Each row is a point on a landscape with many valleys, with its height.
A ball rolls from a point to whichever of its 2 nearest points has the largest drop for the distance, and stops where none of them is lower. Distance is the straight distance between rows; heights are no part of it.
j974: [127 170 136 107  91 154  80 174 151 117 145 116 130 130 170  96 110 117
 177 109 117  83 118 134 103 132 107 100  70 114 149 132  95 144 183]  (h 287)
j745: [152  60 132 171 150  84 127 145 126 118 124 157 128 148  84 153 149  63
  85 136 100 191 132 141 148 103 145 134 106 141 128 114 135  80 140]  (h 718)
j351: [171 195 140  96  93 176 126 195 113 159 129 145 103 102 144  54  81 160
 164 144 129  74  87 111 105 128  94 169 112 119 130 133 169 147 152]  (h 670)
j554: [112  87  90 168 153 105 125 145 123 129  82 155 161 158  83 156 123 114
  94 114 121 161 108 158 134 106 101 126 124 130 157  97 135 153  95]  (h 410)
j566: [ 49 132  80 152 165 123 142  81 176  88 106  95 141 146 115 120 118 141
  91 139 164 183 109 118 133 150 113  98 189 168 118  74 109 215  26]  (h 607)
j80: [149 103 139 123 148 103 165  73  90 201 133 124 135 104 114 191 146 173
 127 141 132 109 140 133 153 116 192 150 192 110 102 165 152 124  96]  (h 856)
j66: [114 146 120 112 129 146 134 116 160 120 134 123 144 131 140  80 132 146
 134 132 147 107 129 120 115 140 110  90 134 116 138 119 106 146 128]  (h 561)
j69: [ 51 113  73 152 161 133 123 115 177 100 103  97 146 150 108 102 124 127
  90 120 139 157 115 133 120 153  99  98 171 153 124  82 112 202  54]  (h 504)
j538: [ 91 199 163  98 130 116 117  52 161  65 148 131 127 130 208 127 127 177
 170 112 177 130 137  91 128 142 143  80 123 140 123 144  82 145 117]  (h 656)
j749: [112 144 140 113 118 133 114 128 159  98 123 133 145 127 158 101 131 127
 138 120 136 115 151 117 123 128 105  99 108 115 145 138 109 135 136]  (h 479)
j238: [135  72  96 180 154  97 105 167 127 115  92 158 150 162  78 152 123  79
 101 121 119 173  96 162 134  88 105 136 103 145 166  88 133 122 140]  (h 503)
j815: [ 66 149  99 138 157 118 154  57 169 114 116  85 140 118 116 122 121 148
 100 153 169 179 135 111 143 146 132 100 203 166 105  94 109 207  25]  (h 565)
j226: [134 178 140  73 126 148 151  82 124 136 164 104  97 136 186  99 136 177
 196 121 129  79 143 107 101 174 142 151 137 102  98 158 133  96 157]  (h 794)
j933: [ 63 129 106 148 142 120 115 122 194  70  91 118 164 129 139  94 129 100
  93 119 143 147 161 122 116 144  84 100 149 137 142 120 132 170  87]  (h 286)
j748: [100 114 180 101 126  80 114  57 142  85 154 143 111 117 191 177 145 146
 161 106 138 135 174  93 158 126 184 112 130 122 100 162 103  78 126]  (h 767)
j438: [159  87 176 120 127  97 139  86 118 123 175 140 109 125 169 179 163 121
 157 129 116 130 162 114 148 127 189 150 125 114  99 171 138  48 158]  (h 843)
j894: [118 148 102 108 137 151 154  92 140 148 156 108 127 135 115  88 137 171
 141 141 145 102 109 126 110 152 132  93 156 114 116 106  97 150 115]  (h 474)
j931: [183  98 107 162 103 162 129 202  47 172 129 113  97 125  50 165 111  89
  82 143  95 154  76 176 140 103 123 164  96 163 140  96 134 107 164]  (h 547)
j917: [ 64 111 147 148 135  53 116  86 173  60  73 150 168 112 149 150 122  89
  96 107 152 168 186  95 148 129 141 110 160 132 124 136 137 131  88]  (h 714)
j825: [153 218 163  87 101 170 111 160 134 123 140 140 102 109 198  89  96 166
 192 107 129  80 123 100 113 132 102 155  79 115 139 164 150 147 157]  (h 517)
j362: [120  58 126 158 152  76 123 125 146 111 114 163 135 142  97 151 150  87
  85 124 112 177 139 128 144 115 148 118 128 127 117 110 121  90 116]  (h 746)
j662: [149 106 164 107 118 119 135  84 115 117 184 136  94 137 183 169 166 141
 172 127 114 122 142 119 130 141 178 150 114 105  89 159 123  45 171]  (h 869)
j159: [184  79 136 163 137 109 158 150  66 178 125 137 127 119  66 192 131  91
  78 133  93 175 122 161 169 101 158 169 121 147 123 137 159  96 124]  (h 649)
j723: [145 207 139  83 143 151 164  78 134 139 163 104  98 129 177  78 127 190
 200 126 152  83 136  92 101 172 131 148 147 109 108 150 141 127 140]  (h 758)
j273: [138 141 118 110 102 151 106 162 145 133 145 117 134 139 139  83 121 126
 157 127 130  83  92 140  95 141 117  95 103 104 140 109  99 135 178]  (h 130)
j730: [121  87 180 115 134  73 126  67 139 107 153 137 117 110 176 180 152 128
 151 121 132 134 180  95 162 127 196 130 143 117  95 171 126  67 138]  (h 803)
j824: [207  94 163 168 128 114 146 159  85 138 155 126 106 120  84 155 136  56
  82 154  97 193 128 143 167  98 157 174  98 172 134 144 163  56 176]  (h 669)
j464: [177 177 132  94  80 176 127 205  84 169 128 151  85  93 123  63  71 163
 151 156 122  79  61 121 113 117 104 190 116 131 117 123 172 134 159]  (h 725)
j863: [ 67 121 112 125 131 137  86 151 194  73 117 101 144 134 148  78 131 101
 114 112 128 127 152 124 107 144  94  86 119 132 133 113  98 159 123]  (h 103)
j153: [172  78 120 179 130 119  95 191 116 120 137 128 116 154  79 139 132  42
  96 146 105 190  99 155 132  92 125 139  73 170 151  96 122  85 195]  (h 596)
j285: [151 149 131  89 108 152 150 114 105 152 164 124 100 138 155 104 143 158
 174 134 118  80 117 129  97 159 142 146 128  95 104 135 131  81 174]  (h 832)
j491: [191  92 123 166 121 134 147 176  45 178 127 124 108 124  52 188 126  87
  68 135  85 181 105 169 165 101 144 176 105 164 127 123 155  99 136]  (h 605)
j724: [133  83 118 123 127 126 154 106 107 161 151 134 117 131 103 144 162 137
 111 142 116 122 127 143 130 137 156 119 146 108  99 125 116  94 125]  (h 833)
j761: [125 162 123 125 154 143 173  87 114 197 126  95 140  96 108 139 124 175
 123 138 134 108 160 105 147 148 146 131 188 132 117 158 153 196  53]  (h 516)
j342: [161 151 148 100 135 135 166 110 112 171 126 141 131 102 130 117 131 178
 149 142 146  89 131 112 137 124 135 162 160 108 127 165 168 133 110]  (h 716)
j125: [ 83  90  92 178 151 103  65 168 180  70  79 148 165 167 125 123 120  76
 120 112 142 151 107 144 107 110  82 109 115 136 164  96 121 156 131]  (h 535)
j207: [161  72  90 184 137 120  94 193 108 132 111 132 131 162  67 146 120  62
  98 136 112 174  75 171 132  86 111 143  87 162 163  84 127 116 175]  (h 559)
j515: [151 133 154 107 151 109 165  73 115 175 122 131 141  96 133 150 138 177
 143 138 155  97 147 114 149 118 166 154 190 110 120 175 166 130  99]  (h 790)
j105: [112  65 102 131 138 115 148 109 122 158 139 132 122 133  91 150 161 127
  87 135 108 140 130 139 137 140 160 113 154 117  92 112 108 109 100]  (h 804)
j775: [106 195 158  88 118 148 114  97 149 100 153 119 116 121 203 114 127 161
 184  96 129  95 158 106 124 151 123 106  90 122 129 157 108 138 136]  (h 521)
j148: [184 150 153  90  87 159 136 138  70 135 165 126  66 135 181 144 130 139
 192 131 106  98 102 132 104 156 146 203  97 102 101 149 155  47 212]  (h 919)
j765: [134 225 163  91 120 165 119 124 144 111 149 128 107 113 208  98 113 172
 195  98 135  86 141  96 115 148 108 132  88 114 140 167 139 154 141]  (h 421)
j819: [130 103 128 107 125 126 145  98 131 136 151 138 121 133 132 123 159 146
 131 138 130 114 129 129 126 136 151 114 139 105 109 128 107  93 139]  (h 863)
j128: [123 134 117 116 145 134 164  94  90 207 129  97 135 117  96 167 132 177
 114 129 111 115 154 123 145 143 162 128 181 120 101 151 131 172  62]  (h 414)
j916: [132 110 100 130 111 153 101 184 138 138 131 113 137 143 104  89 118 106
 135 132 119  92  92 157  94 134 109  97 112 114 142  94 108 139 165]  (h 272)
j255: [189 112 112 153  86 164 122 207  55 164 131 117  91 109  64 137 103  90
  93 153 109 135  65 164 133 100 119 174  97 168 144  97 133  94 202]  (h 502)
j61: [114 158 154 150 123 109 114 142 162  77  67 157 176 108 150 133 110  98
 106 115 148 142 176 114 133 100  78 132 121 127 169 164 165 155 109]  (h 715)
j311: [177 129 110 130  78 177 119 223  53 178 112 126  92 100  67 123  76 123
 100 149 114 110  56 154 130  96 105 180 105 158 139  98 141 127 175]  (h 429)
j764: [149 191 143  98 151 144 175  69 142 146 149 113 122 104 155  91 136 190
 171 141 166  89 145  93 121 153 135 144 169 118 117 162 151 146 106]  (h 695)
j308: [131 104  96 146 137 131 138 149  98 161  95 141 151 145  78 157 125 138
  95 119 113 140 112 153 136 109 104 129 124 124 152 112 133 163  91]  (h 288)
j874: [ 76 114 130 166 140  75 102 121 173  51  68 160 173 136 136 139 123  86
 101 107 142 164 162 116 128 117  97 112 131 134 153 125 138 138 101]  (h 660)
j184: [134 125 149  94 125 120 141  81 125 121 163 138 109 134 173 137 160 157
 164 128 133 109 142 118 130 140 162 130 126 102 105 151 112  73 158]  (h 895)
j303: [167 138 103 125  85 178 113 226  73 180 114 117 109 115  73 108  78 119
 119 144 108  87  62 163 105 112  97 147 110 140 145  92 138 143 162]  (h 336)
j216: [116  51 111 150 151  90 138 116 130 141 125 148 126 137  86 163 156  99
  76 130 105 166 134 136 144 128 165 120 146 126  99 111 120 100 102]  (h 773)
j570: [182  90 152 165 122 112 114 170 111 115 150 134 111 139 100 145 136  53
 101 145  99 190 127 139 149  91 139 147  73 163 145 125 129  65 189]  (h 627)
j151: [117 126 100 118 127 153 155 125  74 196 139  96 123 146  83 163 136 176
 107 126  93 118 135 137 127 151 140 107 155 121 103 122 106 169  67]  (h 281)
j628: [ 53 103  81 151 154 124 106 129 194  78  97 114 153 152 121  92 128 109
  95 118 142 150 118 133 114 148  94  96 157 144 133  88 114 179  83]  (h 407)
j676: [ 83 141 161  97 123 102 111  70 154  73 140 143 124 123 189 143 139 153
 152 107 146 132 158  96 143 132 151  89 114 126 118 143  84 111 121]  (h 717)
j564: [ 99 158  98 111 149 148 165  61 134 157 162  87 118 131 107 103 136 188
 131 152 154 135 118 117 127 150 144  95 180 142 101  98  88 177  67]  (h 328)
j835: [112 158 176 132 128  95 134 101 158  88  84 149 173  94 168 138 117 121
 120 118 160 128 186  98 146 119 115 123 152 121 153 182 164 148  99]  (h 786)
j557: [ 89 122 123 169 135 102  80 159 170  58  69 156 169 144 139 133 119  76
 117 109 142 155 153 132 119 100  74 117 102 136 176 120 137 147 129]  (h 606)
j994: [ 72 130 133 125 117 134  60 155 181  71 128 120 137 139 167 112 125 100
 142  99 118 121 145 122 114 132 106  77  82 127 142 120  81 153 143]  (h 264)
j626: [177  68 136 167 139 100 148 142  94 147 137 148 123 134  78 168 144  75
  85 142 100 180 127 152 158 104 155 149 113 143 126 126 147  78 139]  (h 689)
j126: [165 209 148  95  94 172 115 184 136 138 136 140 111 110 166  62  86 154
 175 126 136  76 101 106 101 128  92 148  94 115 145 144 149 154 162]  (h 602)
j746: [163 133 160  99 102 142 128 115  95 123 178 129  83 140 186 160 152 137
 187 119  99 108 133 127 123 146 160 171  89 102 104 158 130  52 194]  (h 894)
j697: [ 77 146 106 115 150 125 157  52 164 127 138  91 133 115 123 102 132 158
 117 156 170 154 136 113 142 144 143 100 195 153 100 104  97 178  50]  (h 469)
j434: [159 136 121 102  98 164 159 134  77 170 161 122  94 130 125 111 140 149
 152 146 106  73 105 145  95 164 137 148 140  96  97 122 137  80 165]  (h 859)
j636: [109 150 146 115 108 138  78 150 156  91 132 135 138 130 171 122 123 117
 157 100 120 110 140 126 122 120 111  92  69 120 156 135  93 135 159]  (h 377)
j844: [152  89 136 124 136 114 166  93  94 177 141 141 128 117 108 172 158 154
 120 144 123 119 132 140 146 121 170 144 162 105 104 148 139  98 118]  (h 871)
j495: [ 90  76  81 165 153 117  83 177 164 100  96 132 151 162 100 107 131  81
 105 115 119 143 117 154 106 122  92 111 117 133 146  88 119 145 130]  (h 465)
j489: [115  94  90 147 131 141  95 180 148 125 111 121 150 150  98 101 124  96
 115 125 119 120 106 160 100 124  92 104 113 123 151  94 117 149 140]  (h 382)
j497: [130 111 101 132 133 140 147 141  77 182 113 118 135 150  77 173 130 161
  97 117  97 133 122 147 134 125 125 120 139 119 130 119 120 169  77]  (h 127)
j454: [ 82 136 157 146 134  67 132  78 168  71  76 148 184 104 151 148 119 109
 102 122 171 153 180  97 145 126 136 107 174 129 136 151 155 149  83]  (h 755)
j742: [139 172 133 110 150 144 177  80 129 166 134 116 134 103 127 106 132 184
 142 142 156 101 145 104 132 144 132 129 176 118 125 150 148 167  84]  (h 620)
j932: [117 129 139 148 126 109 100 161 155  85  80 155 168 122 138 129 119  86
 115 114 136 146 163 130 131  94  81 126  96 130 173 141 139 131 137]  (h 657)
j549: [148 127 101 137 106 167 103 221 101 161 107 114 134 121  78  96  92 101
 113 138 114  96  94 163 101 107  78 138 109 133 156  97 141 148 155]  (h 193)
j670: [116 210 148  91 132 140 133  67 157  94 160 115 118 131 201  99 129 181
 189 112 165 110 141  96 116 154 135  99 119 123 124 144  98 142 135]  (h 593)

Two balls start at each pair of points below. Name the first point that both come to, or write none.
j566, j749 => j863
j207, j491 => none
j125, j153 => none
j464, j746 => j765

For each start below, name the point where the ball stops.
j835 => j557
j285 => j497
j351 => j765
j742 => j497
j844 => j549
j184 => j549
j454 => j557
j66 => j863
j824 => j497

Call two points neighbours if one is among the 2 nearest of the other. Go from one point of each pair to the other, from neighbour to neighbour, staying as low as possible. Name the highest point that can't be avoided.
j863, j765 => j184
j564, j549 => j66
j273, j497 => j626
j549, j863 => j636
j549, j273 => j916
